A landscape with many valleys, sampled at points; each row gives a point and its height.
From any point a ball takes the steepest step (drop divided by distance) to one of its 2 nearest points. It stops when none of these is lower. Distance is the straight distance between rows; heights are no part of it.
tuzi height 433: 1 -2 9 -7 2 18 -15 -8 -5 14 16 9 -4 13 26 1 -5 -14 -20 3 -19 -11 -29 5 -10 7 -30 22 4 2 0 -7 -3 3 21 -6 -11 1 24 -5 -28 7 8 18 -3 0 -14 -52 -21 9 -7 25
Sekat height 268: 2 8 -18 8 11 11 18 -17 7 0 -11 2 -18 12 4 8 -31 -30 20 6 13 -3 4 14 23 -16 13 -24 -12 -4 10 0 -17 -14 -5 -31 15 12 16 -7 -18 -1 1 -7 -6 -12 3 -5 17 -12 13 -25
zelom height 586: -28 -8 7 19 3 -14 -22 6 2 19 -1 9 -9 -24 11 -38 -9 -3 -13 25 -4 0 1 10 -12 19 -9 0 -7 8 1 8 -17 11 21 31 4 2 11 8 -2 1 -16 15 12 -20 -2 -26 15 6 6 5
poze height 298: 5 12 -14 -15 -8 13 15 -25 0 2 17 46 -13 6 9 -9 20 2 -13 -5 -8 12 -33 5 5 -28 -15 12 7 15 -7 -34 14 -9 13 -6 -17 -12 7 -5 -6 -6 25 5 -2 3 -1 -37 -21 23 -3 5
neno height 106: -4 -15 20 5 -2 -6 21 25 -2 13 -4 -28 -1 -19 18 1 1 -18 -12 -1 36 -11 24 -38 3 13 17 -12 -22 5 18 15 -3 14 25 1 16 -19 -33 22 27 -10 -2 9 -7 -14 6 24 27 11 9 -17
zomum height 550: -28 1 -26 -9 -5 15 17 -4 -16 22 -14 2 0 -26 1 -22 -15 20 11 7 18 -3 8 -2 7 -19 -6 -9 9 18 2 -17 -5 -3 32 37 -9 11 2 14 5 -25 -15 -9 1 -4 -4 -3 4 -1 21 -32
Luzes height 184: 18 10 35 3 22 -19 -10 13 10 -18 -21 -27 2 35 3 48 0 -5 -16 -17 -14 -27 -3 -17 9 0 6 8 -15 -17 -14 19 23 -18 -14 -39 7 -3 1 -28 5 8 35 -8 -16 16 -5 14 -3 -2 -12 17
ded height 493: -2 -14 4 2 12 7 0 2 10 -19 -16 -17 8 -12 -14 10 19 9 23 -22 0 4 18 -4 14 6 9 -16 5 -1 14 1 -13 10 -16 2 4 -2 -3 17 -2 3 -23 -17 26 12 -20 22 0 -11 -2 -5
zonad height 400: 3 -2 26 -6 9 1 -18 4 13 10 2 0 8 22 19 0 1 -14 -30 -1 -12 -15 -26 -14 -1 1 -21 4 -10 15 -1 5 12 -2 30 -13 -6 -21 11 -9 -6 7 36 23 -4 -5 3 -53 -4 23 -13 22
nisol height 116: 11 14 1 -8 11 -7 -12 -9 24 -5 -3 6 4 18 -12 20 19 10 -9 0 -17 11 -13 7 21 -13 -1 -5 -11 5 2 -6 14 -12 -23 -30 2 -1 19 -15 -26 2 46 0 -5 20 -4 -9 -11 -7 4 3
debu height 295: 1 14 -11 15 -6 9 25 -22 -2 12 7 14 -16 3 16 -3 -38 -15 2 7 11 -3 -6 21 -9 -14 -1 0 9 -4 3 3 -8 -29 3 -21 5 8 13 -8 -3 -14 11 18 0 -12 9 9 21 12 0 -13
Sazuf height 186: 12 26 -9 -25 9 37 23 -27 -21 0 20 6 3 32 -7 29 -15 14 -1 -15 -31 -12 -18 20 -5 -37 -12 21 20 4 -17 1 5 -39 3 -4 -18 4 16 -17 -9 -11 19 -1 -13 29 4 -19 -21 9 -6 6
sodak height 228: 17 12 17 2 18 -10 0 12 17 -28 -12 -39 22 28 -5 22 11 9 4 -17 -19 -23 -4 -9 7 -5 11 -6 -2 -7 -19 25 17 -15 -16 -33 6 -31 4 -36 17 20 18 -13 -15 5 4 28 -8 -1 -25 35
vizun height 366: -2 3 21 -1 10 11 2 -4 18 4 0 22 -14 9 0 -4 15 -10 -30 -15 -19 1 -30 3 11 -8 -15 -10 3 15 -1 6 4 -7 3 -22 0 -16 21 4 -27 0 38 3 2 12 -7 -43 -5 34 -11 20
teg height 528: 13 9 -10 15 -4 5 -1 -21 -7 -4 -15 28 -23 2 15 3 -14 -37 -5 -10 -12 -11 -31 12 -11 3 10 3 15 -8 -9 -10 -7 -19 0 -30 -13 -3 24 -18 -37 18 -2 0 6 -1 -18 -24 -10 -2 -27 3
fopig height 203: 8 9 10 -16 14 6 -19 5 17 -37 -13 -27 16 16 -7 13 17 1 6 -23 -18 -12 -11 -23 5 -1 8 -13 0 3 -10 5 11 -6 -14 -32 -5 -24 15 -14 -10 24 18 -11 0 5 -2 -3 -17 8 -27 29
Gafem height 365: -7 -7 -21 2 17 8 29 -18 -1 -7 10 28 26 -19 -25 -16 -16 19 1 -7 1 24 -2 16 -8 -28 -2 -23 1 13 6 2 -14 -11 3 8 -12 5 -8 12 25 -3 -21 -3 3 -9 36 32 0 25 2 -11
sug height 397: 2 -6 -12 -3 8 -1 5 9 2 -16 22 7 32 0 -25 -22 -4 23 10 10 6 26 -1 5 -9 -16 1 -7 1 12 6 17 -8 3 -6 -3 12 -4 -3 18 21 10 -7 10 1 -4 37 35 8 14 9 7
los height 323: -2 8 -25 -8 -11 2 29 -25 -6 -7 13 -7 7 -1 11 -11 -13 -4 31 3 24 -7 18 -21 -4 -17 6 -14 -15 5 -5 0 10 -9 3 -4 -9 -16 -16 -12 33 9 -20 4 -22 -36 27 45 0 12 9 5
pir height 561: 1 -3 -6 12 -16 7 -7 -20 -7 7 31 17 -12 -1 21 -10 -12 -4 -8 7 -5 6 -6 14 -35 -6 -10 6 -2 10 11 18 8 -2 12 -1 13 7 -12 -21 -4 4 -2 29 5 -21 2 -20 10 5 -6 17
Biz height 542: 3 2 -6 10 -15 -12 -7 -12 -20 13 19 8 1 3 2 -5 -7 14 19 23 -11 11 -1 7 -26 10 -11 23 -5 -12 0 8 11 2 -7 19 10 7 -18 -13 16 4 -11 16 -6 -6 14 4 3 -13 4 15
damug height 575: -1 7 15 3 12 -7 5 9 -13 -3 -8 -11 14 14 17 2 -12 4 -8 -12 -5 -41 -11 -8 -5 12 -7 1 10 10 -10 -9 -8 -6 6 -14 -29 -19 1 17 20 1 0 7 -13 5 21 8 -12 14 -11 7
tige height 304: 23 -7 34 32 -9 -39 -32 2 10 11 -29 25 -9 13 -2 18 10 -24 -34 -1 -24 -19 -4 4 -6 34 -5 3 -23 -15 -15 -12 4 7 -17 -13 -5 1 -12 -4 -10 -8 21 -1 9 19 -23 -17 -3 -20 -10 2
vame height 259: -2 0 -13 27 7 9 0 -28 -11 12 7 19 -22 7 10 -3 -42 -9 15 11 -21 4 -7 30 -19 -3 3 -3 0 -7 5 4 -15 -4 -1 -5 11 23 24 -24 -22 1 -20 -3 9 -12 1 -19 9 -25 0 6
Bag height 468: 6 -6 -21 -15 -7 15 7 15 1 -5 17 -9 12 -3 -34 7 14 39 18 4 0 43 17 20 6 -13 2 16 17 5 1 -13 12 1 -23 15 15 21 -13 1 8 -15 1 -12 3 16 14 20 7 -6 10 -13
mus height 221: 8 7 12 21 10 14 4 -10 -19 19 29 0 -4 20 1 7 -40 10 3 5 -10 -1 -10 28 -23 -8 -12 19 14 -10 6 17 -20 -18 -1 1 10 27 26 -4 -22 -12 -11 22 3 -1 8 -29 5 0 8 3
kif height 530: -9 3 -16 -15 0 9 15 -1 3 20 -9 2 -11 1 -2 8 -12 14 19 0 -6 -2 11 1 30 -11 7 -8 -3 9 0 -10 7 4 7 39 -6 20 -6 4 -3 -33 -4 -21 -6 19 -7 -6 15 -22 25 -24
Povez height 594: 8 4 22 6 4 5 13 18 -9 -18 -15 -24 5 4 -4 14 -1 9 4 -18 -4 -27 -2 -10 6 11 9 -4 22 -4 -9 4 -6 -11 -12 -6 -12 -15 -4 1 23 -10 -7 -4 -7 4 -5 22 -5 5 -10 -2
miv height 492: 9 10 4 11 6 21 -7 -23 -19 12 4 30 -12 6 -8 11 -17 -9 -14 -7 -35 6 -38 29 -4 -4 -12 12 27 -1 -7 -13 -20 -10 -4 -3 -11 17 39 -16 -43 -1 1 -13 16 22 -19 -49 -18 -12 -4 8
fotug height 524: -11 -7 -18 -11 6 -6 20 -13 -5 9 -19 2 -16 -3 25 -12 -3 -28 8 -12 11 -23 19 -19 16 -3 28 -33 -21 13 5 1 -2 13 20 15 -9 -12 -23 -3 12 -1 -4 -17 -1 -12 -12 -4 15 -9 6 -14
Fefi height 152: -5 -23 13 5 4 -5 19 16 4 -4 -1 -28 8 -16 5 -3 32 -7 10 -14 34 5 28 -35 23 10 17 -15 -31 13 8 6 -6 33 5 3 12 -33 -44 18 37 2 -24 -11 0 -7 18 36 21 5 22 -16
Vig height 576: 21 19 9 -3 -3 -11 4 -9 -1 9 1 -22 3 30 9 8 -23 3 7 21 -1 -15 9 -10 -8 -2 -10 27 -18 -7 -2 22 22 -11 3 0 -2 -8 2 -11 15 14 9 22 -28 -9 38 23 9 -6 -4 20
Gupab height 648: -15 3 30 3 -2 -12 -22 29 14 2 -25 -30 -11 -5 -6 -25 -7 -5 -7 15 18 -7 19 3 -7 29 -10 -3 -3 -4 -2 22 1 -5 -5 23 19 -12 15 14 -13 -3 -6 -11 -3 -6 -20 -14 19 5 2 -12
dofo height 177: 2 6 28 24 2 1 -15 3 -9 13 9 2 0 2 -3 6 -23 8 -15 11 -12 12 -18 29 -21 18 -4 18 15 -5 7 11 -25 2 -19 -10 10 11 34 7 -11 10 -12 6 18 2 5 -16 4 -4 5 6
bigi height 470: 0 -15 8 14 31 18 0 5 14 -7 7 3 2 -23 -22 7 0 3 2 -29 -11 15 6 6 14 1 10 -25 6 11 9 3 -34 12 -16 -18 9 7 7 22 -7 -7 6 -15 27 21 -3 14 9 -5 -2 -9
satuv height 511: 2 10 -16 -27 8 24 13 -3 0 -2 -6 -18 5 10 -24 10 -16 29 30 0 -8 -1 20 10 27 -35 4 -2 11 10 -12 7 11 -13 4 22 -3 4 1 -1 11 -17 1 -9 -10 26 9 21 11 -20 20 -24
turup height 540: -1 6 -6 11 -17 -13 -3 -20 -10 6 -15 35 -19 -11 13 -22 -1 -29 -10 1 6 1 -24 18 -7 10 3 -12 11 1 -3 -20 -3 0 -3 -16 -11 -14 4 3 -12 16 -6 8 5 -11 -12 -10 -8 17 -18 3
Ziv height 319: -13 -2 -27 -22 -6 20 -4 9 -10 -6 7 2 20 -7 -17 -3 21 40 7 12 0 18 -2 -3 4 -12 -3 8 17 4 -11 -14 7 13 19 44 -11 19 -2 10 6 -20 -6 -9 3 13 -2 -9 -25 -5 8 -2
Kur height 334: 3 -1 -15 -8 -3 6 -1 -10 13 -1 -4 28 -16 -3 6 -12 28 -6 -26 -6 -1 2 -25 3 20 -25 4 -17 -4 20 -6 -15 7 -4 9 -16 -10 -17 3 -11 -17 0 40 4 4 12 -2 -23 0 15 -19 3
tek height 614: -5 -16 34 7 -8 -4 6 33 -3 -20 -7 -22 -5 -4 -14 -4 23 16 0 -11 9 -10 6 -7 -1 33 1 -9 18 -3 -5 4 1 5 -7 2 5 -26 -15 10 21 -16 -12 -15 2 19 -11 33 -4 19 -13 -12
tad height 563: -2 -8 18 -4 -9 -25 -10 14 10 8 -1 -26 5 20 0 -6 -7 -2 4 19 7 -4 -9 -23 -18 12 -19 19 -23 -8 4 21 22 3 11 3 10 -17 2 9 7 9 8 29 -15 -19 35 12 11 0 6 17
voluz height 213: -11 0 -4 0 15 10 -11 9 11 8 -5 7 0 -13 -8 0 7 16 7 -3 -23 6 -2 3 27 11 -10 -4 8 2 2 -27 -23 6 8 16 -2 35 18 17 -33 -24 12 -18 15 25 -24 -25 -5 -29 3 -8
dek height 463: 5 -3 18 20 -9 0 -23 -12 -14 11 14 23 -6 2 12 17 -1 -2 -26 6 -13 -7 -23 18 -9 23 -22 24 12 -8 -2 -16 -17 8 0 -10 -11 16 11 -15 -34 -2 9 4 3 4 -22 -46 -16 -26 0 16
norop height 297: 8 4 -15 -3 -17 3 20 -25 -15 5 -3 21 1 -12 17 -9 -4 4 25 6 14 -10 16 -2 -9 6 1 4 0 -8 -10 -11 7 -5 5 17 -19 -8 -7 2 22 -10 -25 7 -5 -17 2 31 -5 -1 3 -5
zegir height 448: -20 -3 -16 -9 -4 22 15 11 -7 -2 5 10 -1 -28 -20 -27 13 17 -5 -13 17 32 -5 18 -2 -15 4 -19 33 10 8 -19 -20 -2 10 15 -5 10 17 23 -7 -6 -12 -9 19 -13 -15 10 -7 35 4 -34
Pigi height 569: -31 -5 -11 13 -1 -12 -7 -2 -11 11 -5 4 -2 -31 5 -34 -3 14 0 16 16 6 14 -6 -2 8 -1 -2 -5 -1 2 -8 -13 19 23 51 -9 4 -6 28 4 -2 -29 5 11 -18 13 -10 0 -1 20 -16
pude height 602: -22 -8 14 14 -6 -21 -23 14 0 4 9 6 12 -3 7 -39 4 -5 -14 16 -4 -10 -4 -4 -18 11 -3 -2 -18 2 -4 12 7 8 15 11 7 -18 -9 5 13 11 9 18 5 -20 7 -20 13 19 -11 17
mor height 375: -6 -18 -10 -8 3 6 15 6 -6 -5 15 7 18 -26 -19 8 24 38 8 0 -4 7 13 -7 -5 -10 7 -3 2 8 -10 -7 0 15 12 27 -19 2 -24 5 28 -20 -7 -2 5 14 18 26 -18 3 6 -10
dasa height 344: 8 -9 -9 -8 -5 -8 28 2 1 -3 2 -35 15 -2 1 -12 -1 -16 26 -1 16 -13 19 -49 -1 -7 12 -5 -27 2 -3 22 25 13 16 10 6 -32 -22 -10 44 22 -13 4 -18 -38 46 44 0 7 6 16
losi height 541: -13 -12 -30 -4 9 -5 13 -9 0 5 -4 20 -6 -32 15 -22 20 -27 -12 -5 20 11 -2 -17 23 -16 16 -44 -19 13 11 -16 -9 17 19 10 -16 -7 -21 18 -3 1 5 -20 16 -14 -11 -6 8 -6 5 -1
kirok height 119: 0 -23 -8 1 5 5 -8 7 9 11 12 0 -12 -16 21 12 1 -7 -14 -2 -1 -7 13 -11 11 1 5 -10 -18 0 19 9 -2 13 19 7 9 26 -29 -3 -6 -17 20 -2 11 13 -8 -24 14 -15 7 -12
Vur height 519: -15 -13 0 -2 3 9 6 8 -2 2 -12 -30 -6 -12 -15 -13 -25 3 41 -9 25 1 32 -16 2 -6 13 -10 -18 6 12 13 -8 8 -7 19 15 3 -2 2 1 5 -47 -15 0 -17 -13 16 23 -11 31 -22
mov height 218: 7 -4 8 -7 -24 -22 6 13 -9 -24 10 0 10 0 2 -13 37 12 -14 12 17 7 -8 -11 -20 7 -4 21 11 -1 -11 -11 19 6 -10 -2 -9 -32 -26 0 38 9 -2 1 -6 -8 7 27 -19 30 -14 17
Bul height 490: 8 12 -14 -33 -2 15 18 5 -10 -9 12 -20 17 12 -28 21 -3 40 26 17 -7 22 20 19 12 -24 0 31 19 -1 -12 2 13 -10 -13 27 0 14 -5 -8 7 -15 2 7 -11 32 12 31 -10 -4 11 -25
Zona height 422: -21 -8 -11 -12 2 5 -2 20 10 -3 7 -11 7 -28 -12 -27 35 18 -7 4 35 33 12 8 0 1 8 -12 12 1 15 -3 -18 5 -4 19 22 0 3 18 -1 -14 1 -8 16 -8 -7 4 14 20 5 -14
Naled height 589: 17 7 -18 -18 -3 6 13 -16 -22 0 24 -35 14 36 4 21 -30 -1 25 7 -7 -9 16 -15 -23 -23 -1 27 11 -8 0 27 29 -23 8 1 11 1 2 -17 11 1 -8 29 -23 -7 35 34 2 4 10 20
Papud height 510: -7 -13 -13 -10 12 19 8 1 1 -3 -15 -9 2 -25 -8 -7 -3 -3 31 -25 11 -5 27 -15 13 -6 21 -37 -3 7 7 1 -8 10 8 18 -5 -7 -12 6 1 0 -25 -14 10 -8 -14 3 5 -2 6 -12
dab height 260: 5 17 -26 2 1 -7 -3 -31 0 4 3 38 1 16 0 8 -26 -4 13 15 -29 26 -29 40 5 -13 -1 4 -3 -11 2 -17 -4 -5 -8 -6 -6 33 29 -28 -31 12 -4 0 7 -2 -5 -11 -12 -32 -2 8
zepu height 472: -4 -1 -30 -2 -1 3 19 -17 1 -9 0 27 -3 -25 -24 -16 19 7 15 -5 19 26 4 9 17 -25 11 -28 23 5 1 -29 -16 5 -7 4 -5 13 -3 20 3 -14 -11 -21 6 -5 -6 28 -8 12 -2 -25
Ramob height 191: -15 -13 -4 5 1 -22 20 -11 -3 5 0 4 8 -16 -1 -33 21 -27 4 -8 41 9 23 -21 20 8 23 -25 -33 9 3 -15 -8 24 -3 16 2 -28 -37 16 38 11 -36 -23 -6 -30 2 30 21 21 25 -19
dal height 219: 10 10 -21 -5 6 1 -1 -24 -5 2 18 29 7 5 11 9 -4 4 3 4 -14 0 -16 6 9 -12 -8 13 -8 -2 0 -20 -4 -6 4 -5 -20 23 6 -10 -4 -1 7 17 3 13 8 -12 -14 -20 2 9
zozi height 132: 21 13 20 -6 7 -1 -15 5 0 6 -17 -4 -16 24 -3 45 -4 -12 -21 -9 -25 -21 -6 3 5 3 1 15 -7 -17 -17 18 25 -28 -18 -25 4 14 10 -35 -22 -9 31 -10 -17 25 -24 -19 2 -10 -13 2
Kuv height 163: 11 -5 8 11 19 6 -6 -4 17 7 -19 18 -9 -8 -9 24 2 -1 -1 -20 -23 -7 1 3 32 10 4 -12 -4 -8 2 -17 -7 6 -9 -6 -2 32 6 5 -26 -24 14 -18 11 45 -15 -8 -2 -29 6 -14
Suga height 555: -8 6 9 11 -14 -20 6 -3 -9 3 -8 19 -1 4 22 -17 3 -19 -21 1 6 -28 -17 3 -11 14 -1 -9 12 9 -11 -22 7 -1 1 -15 -17 -23 2 14 25 15 4 14 5 -6 3 -2 -10 29 -14 15
gebir height 368: -4 -10 -8 -15 -13 5 14 27 3 -14 6 -38 12 -7 -4 -7 6 0 11 10 19 -4 12 -31 -9 -8 0 3 -2 -2 3 25 15 1 18 4 11 -25 1 -4 28 12 -5 9 -11 -21 25 22 -1 22 0 -2
Vanu height 122: 3 20 -4 -26 15 30 4 -6 -14 -9 -2 -8 5 28 -22 16 -6 27 7 -3 -25 -2 -19 19 22 -16 -9 2 26 0 -11 -15 -6 -23 -7 6 -12 10 35 1 -18 -7 11 -18 -4 31 -9 -11 -18 -5 4 -8
Nal height 505: -13 4 -11 0 -3 5 2 7 0 5 0 -9 -6 -5 12 2 -9 5 18 13 19 9 18 -1 4 -6 0 9 -6 -7 14 7 -6 13 -9 4 9 15 -3 12 4 2 -20 -8 -2 -12 -1 6 7 -10 22 -22
kevo height 81: -11 17 26 14 -9 -20 -5 17 -14 1 6 -28 7 15 10 -8 -12 0 -17 13 11 -11 -17 -12 -32 39 -12 24 27 -4 0 -6 -6 -4 0 -7 0 -16 14 24 12 19 -23 20 -3 -28 28 20 -7 21 3 20
Lozog height 446: -6 -13 -23 -9 -1 12 18 3 8 -5 6 4 5 -19 -24 13 13 33 28 -8 -2 33 39 9 13 -23 15 -5 18 8 17 -13 -3 1 -9 37 13 23 -12 4 1 -14 -24 -17 5 17 -6 28 2 -10 23 -23
Favar height 658: -5 -1 23 -7 -17 -14 -20 35 10 14 -29 -45 -16 8 2 -5 -10 -20 -12 21 21 -17 24 -22 2 21 -1 -3 -15 -17 4 19 13 -3 -3 -1 22 -8 -1 -2 -2 -7 -3 -2 -20 -15 -15 2 28 -4 -3 -5
sor height 582: -3 -20 0 -3 -11 -5 -17 5 12 2 25 23 0 -5 12 -20 23 -7 -17 7 5 15 -13 3 -23 0 -8 -9 -6 7 11 16 6 11 6 -8 4 -9 -8 -7 5 8 11 14 12 -12 -5 -37 1 18 -15 20
zev height 525: 5 -7 14 14 -6 -26 -13 -3 -6 8 -5 -10 -6 12 1 12 -2 -6 19 2 0 -8 10 -10 -16 23 -9 23 -17 -8 -3 12 9 16 -14 19 7 5 -20 3 16 8 -25 1 -6 -3 12 25 12 -26 10 2
nizul height 197: -3 8 18 0 -8 2 -17 30 10 -17 2 -40 -1 15 7 4 1 -20 -13 -3 13 -9 7 -12 -7 15 6 8 15 -16 6 12 -2 -5 -11 -35 8 -9 14 -1 -9 26 6 3 -4 -10 -16 6 2 15 -20 11
rugak height 179: 5 -19 18 14 0 -14 -34 11 7 8 -11 23 -24 -20 7 4 23 -19 -27 -5 -10 -3 11 -4 14 20 -1 -9 -16 -16 11 -4 -1 16 9 -4 6 24 -27 9 -22 -19 13 -11 18 24 -35 -32 12 -26 -4 -3
Fav height 393: -12 -9 -2 -11 2 8 2 32 8 -13 0 -37 8 -21 -17 -16 14 16 11 5 21 9 29 -17 -4 6 7 -9 0 10 9 29 6 0 4 16 18 -22 1 9 10 -1 -7 -8 13 -19 -4 3 14 24 3 -8
lamut height 133: 7 -8 4 34 0 -5 -1 -5 7 13 -16 28 -26 -21 1 25 12 -33 -10 -11 -16 -3 6 5 25 8 5 -11 -14 -11 7 -21 -11 14 -3 -8 -1 24 -21 5 -29 -19 12 -14 12 34 -32 -20 13 -52 12 -16
sano height 249: -6 6 -18 17 8 -12 11 -9 15 0 -18 0 -30 -6 11 -23 -27 -54 -3 16 25 -1 -1 -1 13 -10 16 -30 -26 -5 19 -3 -14 -8 11 -28 13 -10 17 0 -21 15 7 2 5 -26 -6 -11 24 -1 9 -16
Navu height 512: 12 -2 -3 18 -6 2 -1 -22 1 -5 -11 42 -21 0 -6 5 -7 -18 -15 -14 -38 -4 -39 21 -2 -7 -3 -10 2 4 -15 -11 2 -15 6 -12 -18 0 14 -20 -23 -7 19 -14 12 25 -13 -39 -17 -10 -22 13
pes height 57: -10 -21 7 0 -9 -12 -4 15 -8 5 11 -13 -13 -11 19 10 16 -17 -10 10 25 -7 19 -26 -2 16 6 -7 -23 -10 13 14 8 22 21 5 4 -6 -34 9 6 -3 1 9 -7 -5 -10 0 13 -4 -1 -2
Ninuv height 183: 11 -6 25 0 13 -5 -29 13 -13 12 -6 -11 5 18 -7 48 -9 -8 -23 -13 -19 -6 -5 8 -24 22 -6 36 -6 -28 -18 23 -1 -12 -29 -26 13 34 3 -46 -36 8 9 -6 -12 16 -26 -26 -9 -23 -15 11
pote height 329: 6 14 -18 3 -4 10 26 -22 -8 -3 7 38 -5 -9 -6 -11 -15 6 -3 -9 -2 8 -15 37 -5 -27 -6 -12 14 9 3 -12 -3 -21 -5 3 -6 5 7 -1 16 -26 -1 -5 -4 3 12 22 3 9 3 -14
Sakud height 342: 12 -7 18 8 4 -30 -24 8 31 -4 -24 2 -8 4 5 8 30 -15 -23 -8 -10 -12 -1 -19 17 16 3 -10 -30 0 -5 -1 13 6 -1 -20 0 -11 -18 -5 -9 7 42 6 -2 14 -24 -16 2 -13 -15 10
zuzer height 613: -3 -3 -20 -22 -2 35 7 3 -6 2 24 -15 6 11 2 25 -29 12 8 -1 -7 7 8 4 -5 -12 -4 4 11 4 14 12 0 -14 12 -8 1 14 8 -16 -15 1 -6 19 -2 9 -9 -15 -2 -6 -6 -9
gega height 264: -2 -4 -16 -7 -16 -29 4 -2 -5 -8 -7 2 13 -22 7 -19 23 0 9 12 30 -1 14 -13 -6 7 8 -6 4 -3 -4 -10 17 12 4 21 -5 -26 -21 9 33 10 -24 -8 -8 -23 4 26 -13 10 -2 5
vof height 544: 15 -1 27 25 -8 -42 -15 10 10 15 -5 -1 6 18 3 -5 -10 -13 -13 27 -5 -4 -2 -3 -15 21 -6 24 -29 -3 -7 10 11 11 -7 3 26 -6 -21 6 19 6 5 22 -10 -2 27 7 29 -8 4 13
bizi height 557: 0 -14 -13 9 11 -16 -2 -14 22 -1 -8 30 6 -24 -1 -18 19 -19 -6 -9 2 -1 -5 5 24 -9 10 -23 -19 13 7 -11 -10 19 -7 -17 -6 -2 -27 13 2 7 5 -7 16 -2 -2 13 5 5 -10 5
punu height 266: -18 2 -3 -10 0 12 -13 -4 -10 1 -7 6 0 -16 5 -8 2 23 0 9 -12 1 -10 2 5 -1 -20 7 20 3 -5 -30 -10 13 17 38 -20 28 15 19 -9 -10 -3 -3 9 11 -5 -30 -27 -19 3 -3
taboz height 421: -1 -3 -19 -15 15 28 7 1 17 -13 13 -12 18 -4 -11 -15 0 6 7 3 15 18 8 -5 2 -17 8 -14 1 13 14 12 -19 0 4 -22 6 -3 -2 4 8 10 15 8 -5 -6 28 15 5 27 6 -3
Gek height 445: -1 -16 -2 6 20 20 0 7 19 -7 17 -4 10 -11 -4 0 18 -1 -13 -9 8 26 -3 8 7 -3 12 -16 8 17 21 13 -30 11 -2 -25 11 2 1 27 -1 5 17 17 25 5 12 0 6 13 -4 -1
tif height 599: -1 -2 -23 -19 -17 19 17 -10 -22 -2 26 -14 -2 11 21 12 -36 -2 20 2 -1 -14 25 -6 -14 -7 5 20 9 -16 0 10 11 -11 11 3 2 11 -3 -15 2 -8 -5 26 -12 -17 13 18 3 -6 2 6
Fero height 155: 10 12 17 -14 -15 13 -14 6 3 -19 8 -10 5 17 4 14 26 -1 -10 -12 -4 3 -20 -4 -7 11 -5 24 20 -4 -3 -4 5 -3 -16 -35 -11 -11 14 -7 -14 23 13 -2 -1 2 -20 -9 -22 16 -23 18
Podat height 227: -8 3 2 6 -5 -6 -10 7 16 -1 -15 -13 -21 -2 12 -2 -11 -36 -11 -1 16 -7 5 -4 3 10 14 -22 -3 -8 18 12 1 2 6 -19 9 -7 8 -5 -13 12 8 -2 11 -15 -23 -20 13 6 -9 7
fadu height 265: 18 -6 28 16 -14 -27 -38 -1 -10 9 -18 16 -10 2 8 23 3 -2 -8 -5 -20 -23 -3 10 -10 24 -9 22 -10 -14 -21 -1 3 11 -18 6 -2 21 -20 -25 -8 0 3 -8 0 7 -24 -18 -2 -37 -12 10
mobat height 634: -9 -8 30 8 -11 -31 -22 37 -1 1 -26 -27 -3 -9 -8 -15 19 8 -17 2 16 -9 23 -17 -1 40 -8 -1 10 -10 -5 11 -6 15 -9 28 7 -17 -13 28 7 -5 -16 -12 2 -3 -17 12 8 12 1 -7
Teful height 125: 11 25 13 12 -12 -30 -18 3 -16 -5 5 -14 10 25 2 0 -11 5 -4 16 0 -6 -22 -1 -35 25 -9 35 9 -8 -17 3 6 -6 -19 -4 -9 -13 26 3 -1 30 -15 15 -9 -17 17 15 -20 -5 -9 25
gazot height 224: 17 13 23 0 9 -31 -31 3 -13 9 -13 -6 7 17 5 32 -23 -9 -2 -21 -23 -24 -3 -9 -18 34 -6 31 -16 -32 -25 15 10 -1 -26 -9 2 29 -6 -36 -6 1 -9 -4 -19 5 -11 -7 -12 -48 -10 6
Dutuz height 418: -16 -17 -19 -9 10 18 26 3 9 -4 0 10 21 -24 -24 -4 15 29 24 -25 -9 20 22 -10 24 -22 11 -26 -4 26 2 -10 -2 13 1 25 0 11 -20 9 30 -21 -13 -24 3 9 9 31 4 0 18 -15
Gasu height 131: -15 16 13 13 -4 11 3 14 -10 9 1 -15 3 9 4 -17 -18 16 -13 13 13 6 -12 19 -21 24 -13 14 26 -1 10 2 -21 -4 -1 3 11 1 29 28 -6 12 -12 14 7 -17 11 -1 0 22 6 -2
fenap height 168: 9 5 11 8 -29 -26 -8 6 -6 -12 5 -10 3 6 10 -3 16 1 7 22 2 -5 -1 -7 -28 23 -7 40 14 -20 -14 0 30 -5 -11 9 6 -21 -6 -11 28 25 -20 10 -16 -13 15 34 -19 5 -15 21
kodon height 46: 11 20 -13 -24 5 22 3 -14 11 -15 7 15 13 15 -14 13 24 29 7 1 -14 22 -14 16 21 -39 -8 4 11 12 0 -26 11 -15 -5 -14 -4 2 18 3 -3 4 32 -5 -7 20 8 -6 -18 6 0 -4
mozir height 491: -1 7 -23 -11 -12 9 18 -14 6 -7 9 13 -6 -10 -3 -13 -16 -4 26 15 26 30 20 20 4 -18 14 -4 11 -5 12 -16 -18 10 -24 -6 -4 13 3 6 0 4 -26 -4 4 -16 -2 28 -2 0 13 -18
rase height 167: 9 14 -4 -9 11 -14 1 -5 16 -4 -12 -2 7 16 2 11 4 6 6 4 0 -10 -7 -5 20 -4 0 2 -23 -9 -7 4 11 1 -2 -10 -10 1 1 -6 1 3 11 6 -9 12 4 2 -3 -13 3 3
Pagal height 241: 16 21 2 -15 7 37 4 -20 -10 0 18 25 6 26 -4 12 12 9 -13 -17 -25 -2 -29 17 -16 -28 -21 23 17 18 -12 -12 15 -15 -3 2 -22 -4 25 -6 -22 2 11 -4 -7 19 -3 -44 -31 18 -3 12

Call two points neighbours if one is among the 2 nearest of the other. Go from one point of each pair to the other, from neighbour to neighbour, staying as low as possible. Name the highest point that can't be avoided.
zozi / zev: pude
zozi / Fero: sodak
kevo / lamut: gega
pes / lamut: rugak
kodon / kevo: dab

For each start below, name the point where the ball stops.
Vur: kevo
teg: kodon
losi: Fero
zelom: lamut
